The views of a scene show one set of named points, each view turned or mirrored, shifted and resized as a whole, with a little noise and some points left out.

Scene 1
View 1
zomi: [-32   0  -8   3   1   3   1   1   6  20   9   0 -16   4   8   0   6   6
   1 -15  14  -2   7  -7  -2  -6 -22]
likal: [-26  -1 -10   0   5   6  -3  -4   5  12  10   1 -19   4   6   4  13  -1
  -2 -12   9  -1   8  -6   3 -10 -22]
lor: [-14   3  -4   2   4  -4  -2 -13   1   0  13  -3 -13  10  -1   4   9   3
  -3  -6   4  -2   7  -1   1  -1 -23]
rufa: [-28   8   0   6  -7  -1   8  10  -5  34  -2   0  -8   9   5  -8  -8  21
  11 -24  28   1  -1  -1  -2   0 -26]
ral: [-16   3   0   3   0  -5   2  -4  -1  15   9  -3 -11  12   0  -1   3  12
   3 -15  15  -1   4  -1   0  -1 -24]
nug: [-27   5 -11   3  -1   7   0  -6  -3  16   3   7 -19   4   7   1  13   1
   7 -18  15   5   8  -2   3  -7 -28]
pip: [-21   2  -1   1  -1   3   1   3  -1  27   3  -2 -12   9   2  -3  -2   8
   9 -19  20  -2   2   2   2 -10 -21]
zovo: [-11   3  -5  -2   5   9  -8 -15  -5  13   3  -4 -21  13  -6   4  16  -9
   7 -16  12   0   9   7  12 -17 -19]
Zenal: [-12   3   8   7  -1 -18   5  -4   1   3  16  -9  -2  14  -3  -2  -5  20
  -3  -7   8  -4   0   0  -5  12 -24]
gav: [-35 -14  -8  -8  17  -1  -8   7  30   8  31 -10 -17   0  12   7   6   2
 -18  -3  -1 -18  10 -16  -8 -14  -6]
gesa: [ -1  13   9  11  -8 -16   7 -13 -13   4   6  -3  -3  20  -9  -4  -1  19
   7 -11  12   6   0   7   0  13 -34]
sut: [-17  13   2  13  -9 -13  11 -10 -13   5   5   4  -6  11   0  -2   5  20
   3 -10  12   9   1  -1  -2  18 -36]
mutu: [ -9  -1   4   1   6 -10  -3  -6   6   6  17 -14  -7  15  -6   1  -1   6
  -2  -8   7  -9   5   1   2  -4 -17]
dugen: [-13   2  -1   4   4  -4  -2 -13  -1   2  11  -4 -13  12  -3   4  10   5
   0  -8   6  -1   5   2   3  -2 -24]
zatam: [  0   0   9   3   6 -22  -2 -14   7 -12  27 -17  -4  18 -10   5   0  12
 -10   2  -4 -10   2   1  -4   9 -18]
Feva: [-14  13  10  15 -14 -20  16  -3 -11  15   6   0   2  16  -2  -9  -9  33
   7 -13  19   6  -5   1  -5  22 -36]
ser: [ -9   9  -2  11  -1 -15   5 -24  -4 -17  16   1  -9  12  -3   6  15  11
  -6   1  -3   8   6  -1  -1  18 -35]
Lasen: [ -9   5   6   9  -2 -21   5 -14   0 -11  19  -5  -4  14  -5   2   3  17
  -7   1  -1   0   3  -2  -4  17 -28]
pavat: [-17   0   5   3   2 -14   2   0   9  11  16 -10  -4  11  -1  -3  -6  17
  -3  -8   8  -8   1  -2  -4   4 -18]
supiv: [-29   0   4   7  -3 -17  10   8   9  13  20  -7  -2   7   6  -4  -9  29
  -8  -9  11  -5   0 -12 -11  15 -24]
tevud: [-19   8  -5   4  -2   1   2  -9  -5  14   2   2 -14   8   0   0   9   5
   6 -15  15   6   5   1   3  -3 -29]
View 2
mutu: [ -2  -8  23  -9  19 -12  14  -2   5  12 -12  11   2  -7  -3   4  16   5
  -2  -1   1  13   3 -10  -8  -4   2]
tevud: [ -1  -1  16   9  18  -9  20  -1  20   0   2   5   8  -2  -6  -2  17  13
   9   5 -11  22  17  -7  -9 -15   5]
zovo: [  0  -3  17   3  28 -18  11  -2  16   4  -8   9   9  -1  -1 -12  16  14
  -4  -7  -7  32  16 -20 -14 -20  14]
zatam: [ -5 -19  14 -21  17  -5   9   4  -2   9 -15   4   8  -4  -6  11  18  -2
   2  -3   0   0   0   5   4   8 -10]
zomi: [ -3  10  24  10  11 -13  27   0  18   5   5  11   6  -8   2   3  15  14
   9   6  -1  15  12 -18 -11 -11   5]
likal: [ -5   8  21   7  14 -14  22   3  15   6   2  11   9  -4   5  -2  13  13
   2  -2  -3  19  16 -24 -11 -12   7]
supiv: [ -5   0  26  -1   1  -2  31  -1  10  10   2  10   0 -10  -2  20  17   7
  17  15   6  -6   1   2  -2   6 -11]
Lasen: [ -4 -17  13 -11  17  -3  13   0   8   3  -8   0   8   0 -10  10  19   1
   9   2  -6   3   8   8   2   4  -8]
ser: [ -7 -11   0 -11  18  -4  13  11   8  -2  -4  -5  22   5  -3   3  17   2
   7  -4 -13   5  17  -1   8   0  -8]
pavat: [-3 -6 27 -4 11 -6 18 -5  6 11 -6 10 -1 -9 -4 11 18  8  7  7  4  5  4 -4
 -6  1 -3]
lor: [ -4  -4  14  -4  18 -11  15   3  10   3  -5   6  10  -3   1   1  16   7
   2  -3  -6  14  11 -12  -2  -5   4]
gav: [-11  18  31  -5   6 -17  28   9  -3  18  -4  25   6 -17  24  11   9   7
 -10  -9  11   1   3 -36  -7  -2   9]
Zenal: [ -3 -12  19  -8  12  -5  16  -2   8   7  -6   5   4  -5  -8  11  19   7
  10   7  -1   2   5   3   0   3  -7]
nug: [ -1   5  18  13  16 -13  24  -1  23   2   7   8  11  -1  -1  -3  16  15
   8   4  -8  25  19 -17 -11 -18   7]
Feva: [  0 -17  19   3  10   2  21  -8  22   0   3  -3   0  -3 -22  14  24  11
  26  20  -6   6   8  20  -3   2 -13]
gesa: [ -1 -21  11  -5  20  -3  10  -5  17  -1  -7  -5   6   1 -19   2  23   8
  14   9 -10  14  11  13  -2  -3  -6]
pip: [  1  -1  30  10  15 -12  25  -9  21   6   1  10  -3  -7  -9   1  19  16
   8  10   1  22  10 -11 -17 -14   6]
dugen: [ -6  -6  11  -8  18 -11  14   5   5   7  -8   5  14  -1   1   2  15   5
   2  -4  -4  10  10 -13   1  -5   1]
View 3
rufa: [ 22 -26  14 -18 -15 -17 -11  13  -3  -6 -12  -8   7  -2   5   6 -15   6
  -2   9   7   7 -12   6 -13  11   0]
zatam: [ 12   7   8   1  -4   9   5   2   9  19  -1   4  -5  -4  -1   1  10  -3
   8 -13  -1  10   6  11  -1  15 -18]
sut: [ 12  -5   5 -19  -5 -12 -11   7   0   9  -2  -4   0   6  12  13  -7   5
   2   8   6   6   0   2   9  15  -9]
Lasen: [  9   4   3  -9  -1   2  -2   5   6  16   1   0  -1   2   4   6   5  -1
   4  -4   2   8   5   9  10  17 -15]
zomi: [ 16 -25   7 -10 -11  -4 -14   9   5  -4 -12   4   0   5  -1  -2  -5  -2
  -5  -3   9   0   5   4 -10   3   1]
nug: [ 14 -24   7 -12 -12  -9 -19   6   3  -2 -10   7  -4  10   4   3 -10   1
  -3   1  12  -7   9  -2  -8   2   2]
Feva: [ 18  -3   9 -22  -4 -17  -2  11   0   8  -4 -13   6  -1  11  14 -10   9
   1  12   3  14 -13   6   5  22 -11]
pip: [ 21 -23  15  -9 -15 -11 -11   6   0  -4 -12   1  -2  -1   1   2 -10   3
   1   2   9   1  -3   3 -17   6  -1]
ral: [ 17 -15  10  -9 -10  -7  -8   8   3   3  -8   1  -2   1   2   4  -6   1
   1   0   6   2   0   5  -8   8  -6]
gav: [ 11 -25   2   0 -10  18  -4  12  12  -1 -15  11   9   2 -18 -19  15 -16
  -8 -23   4   2  11  16 -14  -1   0]
gesa: [ 15   4  12 -13  -8 -12  -4   1   0  12  -1  -4  -6   0  12  16  -9   8
   8   7   5   7  -2   3   1  18 -13]
Zenal: [ 14  -2   8 -11  -4  -3   0   7   6  11  -5  -3   1  -2   3   6   0   3
   3  -1   2  12  -4  10  -1  18 -13]
mutu: [ 17  -7  11   0 -11   2   0   3   7   9  -7   4  -6  -3  -3   1   1  -1
   6  -8   4   5   4   8 -12  11 -10]
zovo: [ 17 -16  14   1 -17  -6 -15  -3   2   4  -9  12 -16   5   1   5  -9   0
   7  -4  13 -11  14  -4 -18   1  -4]
View 4
nug: [ -3 -11  -8   6  -2   4   2  10  -2   5   8 -13 -11  -5  -8  -1   4  15
   6  10  -4   5 -22  11   0  12 -14]
dugen: [-3 -8 -8  7  1 -2  5  9  4 -4 -3 -5 -6  6 -1 -2 12  4  9 10 -1  7 -6  4
  2  4  4]
pavat: [ -7  -7  -6   9  -4  -4   8  11   6  -5   2 -21   3   3   1  -2   3  -2
   7   1   3   0 -10   8  -2  11  10]
tevud: [ -4 -11  -8   8  -1   3   6  13   2   1   3 -10  -8  -3  -6  -1   3  15
   3   3  -1   4 -17  11   1  11 -11]
mutu: [ -7  -8  -5   5  -2  -7   8  10  14   0  -2 -15  -1   3  -2   1   4  -2
   6   6   1   5 -11   4   0   7   7]
zatam: [-5 -5 -6  8  0 -7  8  9 11 -8 -9 -6  4 10  2 -2 12 -6  9  6  1  5  3  0
  3  0 19]
likal: [ -3 -10  -9   4  -3  -1   1   6   1   7   6 -15 -10  -2  -7  -1   6   6
  10  15  -3   5 -21   8   1   9  -8]
gesa: [ -3  -9  -6  15   1   3  12  19   7 -13  -4  -4   1   4   0   2   4  13
  -2 -12   4   2   0   9   3   7   2]
rufa: [ -8 -10  -5  12  -8   4  10  18   0  -2  10 -28   1  -9  -3  -1  -8  11
   1 -10   2  -2 -24  20  -4  19 -10]
pip: [ -7 -12  -5   7  -5  -2   8  13   8   4   6 -22  -4  -7  -6   1  -5   9
   2   0   0   2 -23  13  -2  14  -9]
ral: [ -6  -9  -6   8  -3   0   8  13   6  -1   3 -16  -2   0  -3  -1   1   7
   3   1   1   2 -16  10  -1  11  -3]
Zenal: [ -6  -6  -7  14  -3   0   9  15   5  -9  -1 -14   5   5   2  -2   6   1
   6  -3   3  -1  -3   7  -1  10  10]
ser: [ -3  -7 -11  13   3   6   4  13  -3 -11  -4   4  -6   9   0  -4  19  10
   8   4   0   5   4   5   5   2   4]
gav: [ -8  -4 -10  -1  -9  -7  -4  -4   2  11   7 -29  -3   2   0  -6   9 -17
  21  30  -4   3 -22   1  -3   8  11]
Lasen: [ -4  -6  -8  12   0   1   7  13   0 -12  -3  -5   2  11   3  -4  14   3
   8   0   4   1   5   6   2   5  12]
lor: [ -4  -9  -8   5   0  -1   6   9   5  -1  -1  -8  -7   3  -3  -1   8   5
   8  10  -1   5 -10   4   2   5   0]
supiv: [-10  -5  -7  14  -8   3   6  13  -4  -9   7 -27   8   3   6  -7   4  -6
  10  -1   4  -7  -9  14  -5  17  11]
Feva: [ -7  -8  -6  19  -4   8  12  24  -2 -16   3 -15   6   1   3  -2   1  12
  -1 -19   7  -5  -3  17  -2  15   3]
sut: [ -4  -9  -9  15  -1   9   8  19  -5 -13   3  -5  -1   2   0  -3   8  13
   3  -7   1  -2  -4  13   1  11  -2]
zovo: [ -3 -12  -6   1   1  -5   5   7  14   8  -3  -6 -14  -4 -12   2   4  14
   3  10  -3  12 -20   4   4   5 -12]

In a view up to two points have been moved. Name them for each view, in the order of its rows, or write none.
view 1: dugen
view 2: zatam, Lasen
view 3: none
view 4: none

Scene 2
View 1
Sedef: [ -7   9   8  10  -9  -5   7  -9   7  10   5   3  -3   1  13   6   3   2
   0  -2 -18  -3  -3  -3   1   4  -1]
nur: [ -9   6   9   4  -6  -5   1   1  10  11   4  -4   3   3  14   6   1   1
  -7   3 -13  -4  -1   0   0  -3  -3]
dab: [ -4   3   2  14   1   1   4   2  -5   8   0   1  -7   5  10   0   1  -3
   3   8 -14   0  -5  -1   4   1   3]
zufa: [ -1   9  -5  12  11   5  -4  -3  -2   6  -4   5 -11  11   1   0  -1  11
   0   8  -8  -1 -13  -4  -6   5  -4]
bez: [ -4   5   0  15   3   3   2   3  -6   7   0   2  -7   5   8  -1   0  -2
   4   7 -13   1  -6   0   2   2   1]
gava: [-12   2   0   4   0  -5   0  -5   3   4  11   8   7   1   4   5  -3   1
  -5 -15 -11  -1  -2   4  -5   2 -10]
Sunar: [-10   3   5   8  -8  -7   6 -10   4   7  12   8   4  -2  10   5   1   0
  -2 -15 -17  -1  -2   1  -2   4  -7]
refim: [ -3  11   3   8   0  -1   0  -9   7   8   1   5  -6   7   6   4   3  12
  -2  -1 -13  -4  -8  -6  -6   4  -5]
kel: [-16  -5   2   5  -5  -8   6  -2  -4   4  16   6  12  -7  10   3  -3 -13
  -2 -19 -16   3   4   9   3  -1  -8]
dugo: [  1   6  -8  13  18  11  -7   8  -9   6  -9   0 -11  15  -1  -5  -3   5
   3  18  -4   1 -13  -1  -3   2   0]
nutu: [-8  0 -7  6 13  4 -7  9 -6  4 -1 -1  3  9  2 -2 -5  0 -3  5 -5  1 -5  6
 -3 -2 -6]
moroz: [ -7   0  -2  14   5   3   3   8 -12   6   0   2  -4   3   8  -3  -2  -8
   5   5 -12   2  -3   4   6   1   2]
Nuzur: [ -7   3   7  12  -5  -2   6   4  -2   9   3  -1  -3   1  14   1   1  -7
   1   6 -16   0   0   1   8  -2   3]
mibif: [ -1  11  -2   8   7   3  -5  -3   6   8  -3   3  -7  12   3   3   0  14
  -4   8  -8  -3 -11  -6  -9   3  -4]
View 2
moroz: [  7   5   1   1   6  -5   9  -2   1  19   5  -2 -10   7   3   4 -11  -5
  -8  -7  11   6  -7   3  -4   5   8]
nur: [  4 -18   0 -10  18  11   6  -3  -7   3 -11   5   3   5 -19  12 -19  -6
   4  -9   2  -8 -13  -2 -11  -4  17]
Nuzur: [  9  -1  -9  -7   7   8  10  -5  -5  14  -1   2  -4   9 -11   2 -15  -8
  -7  -8   2   0 -13  -3  -9  -3  14]
gava: [ -5 -16   1   2  23   9  11   6  12   7 -10   1  -8 -13 -13  16 -12  -4
   9 -13  15  -9 -10   4   2  11  29]
kel: [ -1 -14 -13   7  15  12  15  -2  17  16  -5  -4 -15  -6 -14   6 -14  -9
  -6 -19  16  -6 -19   3   7   9  49]
dab: [  6   4  -1  -6   9  -1   6  -1  -4  13  -2   2  -5   4  -2   4 -10  -5
  -2  -5   5   4  -5  -2  -9   0   2]
Sedef: [  3  -6 -11 -11  16  14   7   0   2   7 -16   6  -3  -8 -19   4 -11  -6
   8 -10   0  -4  -7  -9  -9  -5  15]
nutu: [  1  -7  17   4  16  -9  10   3  -3  13   5  -1  -6   4   6  20 -16  -1
   2  -4  21  -1  -6  13  -2  13   5]
zufa: [ -3   7  14  -9  19  -7   2  12   2   8 -13   8  -2 -13   4  15  -3   2
  17   0   9   4  10   2  -7   7 -17]
dugo: [  5  10  22  -2  11 -17   5   6  -9  15   3   3  -3   5  15  16  -9   1
   4   4  15   8   7   9  -9   8 -23]
bez: [  6   6   0  -6  10  -2   8   1  -2  16  -2   4  -5   1   0   5 -10  -5
  -1  -4   7   6  -2   0  -6   2   0]
Sunar: [ -2 -12 -11  -4  19  15   9   5  12   8 -16   3  -7 -14 -19   7  -8  -7
   7 -16   7  -8  -9  -4  -1   3  31]
refim: [ -1  -5   3 -11  21   7   4   8   2   2 -16   9   1 -13 -12  13  -7  -1
  17  -7   3  -4   1  -4  -8   0   1]
View 3
kel: [ -2  26  -6   4   7 -27  15   4  -3  14   4   6 -21   0  15  25  -4 -15
   5 -21  -2  18   4 -15  13  -5  -9]
Sedef: [ -2  -1 -16 -10   1 -18   3   1   2  14  -4   8  -8   1   4   3   7  -4
  -6   1   0  -8  20   4  16  -6  -8]
Sunar: [ -5   9 -18  -7   8 -22  11  -6  -6  12  -1   9 -20   2  11  13   5  -7
  -6  -7   2   4  17  -5  18  -4 -13]
bez: [ -2   0 -10  13   4  -6  -5   1  16   1   1  -4   6  -4   2   9   0   3
  -6  -1 -16  -7   5   7   7   0   3]
mibif: [  5 -15 -23   1   3   2  -1 -20  19  -3   2 -11   0   0  -2   0  15  10
 -17   9   1  -5   8   7   4  11  -7]
refim: [  0 -10 -24  -4   4  -5   2 -16   8   2  -4   1  -8   2   3   0  15   5
 -15   6   3  -6  16   7  12   4  -9]
moroz: [ -1   8  -5  17   3  -9  -5   4  17   2   3  -9   6  -3   4  15  -7   1
  -2  -9 -20  -1  -3   2   5  -3   6]
gava: [  1   8 -19  -1   7 -15  14 -12   3   6   4   0 -21   3  10  15   7  -6
  -6  -9   6  14  10  -9  13   5 -15]
dugo: [  4 -14 -13  24   2  10 -11 -16  35 -16   7 -22  16  -5  -3   7   4  15
 -13   6 -20  -3  -7  10  -1  14   5]
nur: [  7   2 -14 -11  -7 -16   3   4  11  21   0  -4  -5   0  -2   3   5 -10
  -2  -3  13  -3  12   0   7   0  -7]
zufa: [  1 -13 -21  10   5   5  -4 -19  22 -11   4 -10   2   0   0   4  11  13
 -17   7 -10  -4   5   9   7  11  -2]
nutu: [  5   4 -12  18  -1   0   1 -12  26  -3  11 -19   2  -3   1  15   1   0
  -6  -6  -3  12  -8  -4   0  15  -2]
View 4
gava: [ -4  -4   1   0   4   2 -13 -10   2  -3   9  -9  -2  13  -2   8  11   5
  11   4   7  11 -21 -16  -6   3  11]
kel: [ -3 -14   4   3   8  -6 -22   1  11   0   4  -4 -12  19 -12   0   2  -7
  13   7  14  14 -20 -20  -6   2  17]
moroz: [ 1 -2  3 -4  4  2 -7  7 11 -4  0  8 -1 13  8 -6  0 -1 11  9 -7 16  7 -4
  7 -2  2]
nutu: [-2  6 -5 -6  7 -2 -9 -6  9 -8  3 -2  9 16  9 -1  9 11 10  2 -1 13  8 -6
 -3 -4 -4]
refim: [ -4  -3   5   0  -5  18  -1 -10  -5  -5  12  -6   5   1   9  12  12   9
   6   6  -9  13 -16  -7   2   3   6]
Sedef: [ -8  -8  10   4  -5  17  -6   0   0  -2   9  -2  -3  -1  -2  11   3  -1
   2  10  -8  17 -18 -11   4   3  12]
bez: [ 0 -5  5 -3 -1 10 -4  2  4 -3  6  2 -2  7  8  2  4  2  8  9 -8 16 -4 -5
  5  1  7]
nur: [-15  -3   4   3   0  14 -11  -4   7  -6   7  -7   6  -1 -10  12   2   0
  -3   5  -3  18  -8 -12  -1  -1   9]
zufa: [  2   4   0  -7  -3  12   3  -9  -4  -6   9  -1   9   8  22   5  14  15
  11   6 -13  12   0   0   3  -1  -3]
Nuzur: [ -7  -7   6   2   0  11 -10   8  11  -5   3   4  -1   3  -4   2  -3  -5
   1  10  -8  20   0  -8   7  -2   8]
mibif: [ -4   6   1  -5  -5  18   3  -9  -1  -9   9  -4  13   1  17   9  11  16
   4   5 -16  14   3   0   3  -2  -4]
dugo: [  4   9  -3  -9   1   7   3  -4   4  -9   4   5  14  12  26  -3  12  17
  10   5 -18  14  17   6   6  -5 -11]
dab: [  0  -3   5  -3  -1  10  -4   4   7  -4   2   6   1   6   7   0   2   1
   6   8 -10  17   3  -4   6  -1   3]
View 5
nutu: [ -7   4 -12  -5   4  -2   0  -7  -4  -5  -2  -1  -8   4 -10   0  15   5
   0  -5  -1 -11  -2   1  -2  -2  -6]
refim: [-13   2  -4  -9   0   7   4 -12  -4  -9   0  -2   5  10   4  -1  -1  -7
 -14   2  -6  -5  -2   0  -4   4  -2]
bez: [-10   3  -4 -10  12  -1  -4  -8  -2  -3   5   4   0   5  -2   8   7  -2
  -6  -1   2  -5   2   2  -1   0   2]
dab: [-12   2  -1  -7  12  -1  -4  -8  -4  -1   5   6   0   5   0   9   7  -2
  -5   0   2  -5   2   1  -3   2   3]
gava: [-10   9  -3  -3  -3   5   6 -12  -3  -4  -7  -5   1   2   6  -7   1   6
  -1  -4  -3  -2   7 -10  -4   4  -7]
mibif: [-12  -2  -9 -10   0   5   3 -10  -4 -10   2  -3   0  13  -4   0   6  -8
 -14   1  -4 -10  -7   6  -4  -1  -4]
Sunar: [-13   9   3  -5   0   7   5 -12  -4  -2  -5  -2   5   1  13  -4  -4   3
  -4  -2  -3   2  10 -11  -4   8  -3]
zufa: [-10   0 -10 -14   4   4   1 -12  -2 -10   4  -2   0  12  -9   4   7  -6
 -13  -1  -4  -9  -5   5  -1  -2  -3]
moroz: [-9  5 -3 -8 14 -3 -7 -7 -2  0  5  6 -4  1 -4  9 10  4  1 -4  5 -5  4 -1
  0  1  2]
Nuzur: [-15   4   3  -2  13  -2  -4  -6  -6   1   1   8   0   0   7   8   5  -2
  -3   0   5  -3   4  -2  -7   5   6]
kel: [-10  15   3   1   3   1   3 -10  -3   4  -7   0   0  -8  12  -3   2  14
   8  -6   2   2  15 -16  -3   7  -4]
Sedef: [-16   4   5  -6   4   5   3 -10  -5  -3  -1   3   6   5  13   3  -1  -5
  -9   2  -1   0   5  -4  -7   7   2]
View 6
dab: [  5  -6   3   1  -7 -11  -3   1   1  -1   7   5   1   6  -3  -3  -6  -4
  -1  -3   6   7  -3   9  -4 -11  10]
bez: [  3  -6   3   1  -6  -9  -5   1   2  -1   8   6   0   5  -3  -4  -6  -7
   0  -3   6   5  -1  10  -2 -11  10]
Sunar: [ 10 -16  18 -14  -7  -7  -5  -7  -1   2   3   4  13  17   6  -3 -12  -9
   4  -1   0  -4 -11   8   6  10   2]
nur: [ 14 -11  11 -10 -12  -7   7  -3  -4   1   6   7   0  14   1   1 -10 -10
   3   2  -1  14 -17   8   6   1  11]
nutu: [  0  -5   2   0  -6  -2   1  -3   1   2   9  17  -8  11  -2  -3   3 -18
 -13   3   2   4   0  -1  -1  -9   2]
dugo: [ -6   2  -8   8  -7  -7  -1   3   5   4  12  11 -14  -6  -7  -9   3 -16
 -12  -6   6  11  11   6  -2 -19   7]
zufa: [ -3  -3   0   0  -9  -9  -3  -1   4   8   9   6  -7  -6  -3 -11  -1 -19
  -5 -10   2   8   7   8   7  -6   6]
mibif: [  2  -6   1  -4 -12  -9   2  -3   2  10   9   6  -7  -4  -1  -9  -3 -20
  -2  -9   0  13   1   8  12  -3   7]
refim: [  6  -9   9  -8 -12 -10  -1  -3   1   9   6   2   1   1   1 -10  -8 -16
   3  -8   1  10  -5  10  14   4   7]
Sedef: [  9 -10   9  -8 -12 -12  -3  -2   0   4   5   0   5   5   0  -6 -11  -7
   7  -6   3   8  -8  14   8   2  10]
gava: [  7 -15  15 -13  -8  -3  -3  -7  -2   3   3  10   7  17   5  -4  -5 -17
  -4   1   1  -5  -7   2   6   9  -1]
Nuzur: [ 10  -8   7  -3  -7 -10   0   2  -1  -5   6   4   4  14  -2   0 -10   1
   4   2   4   8 -11  11  -5  -8  12]

In a view up to two points have been moved. Name them for each view, in the order of its rows, or write none.
view 1: none
view 2: zufa
view 3: none
view 4: bez, mibif
view 5: none
view 6: Sedef
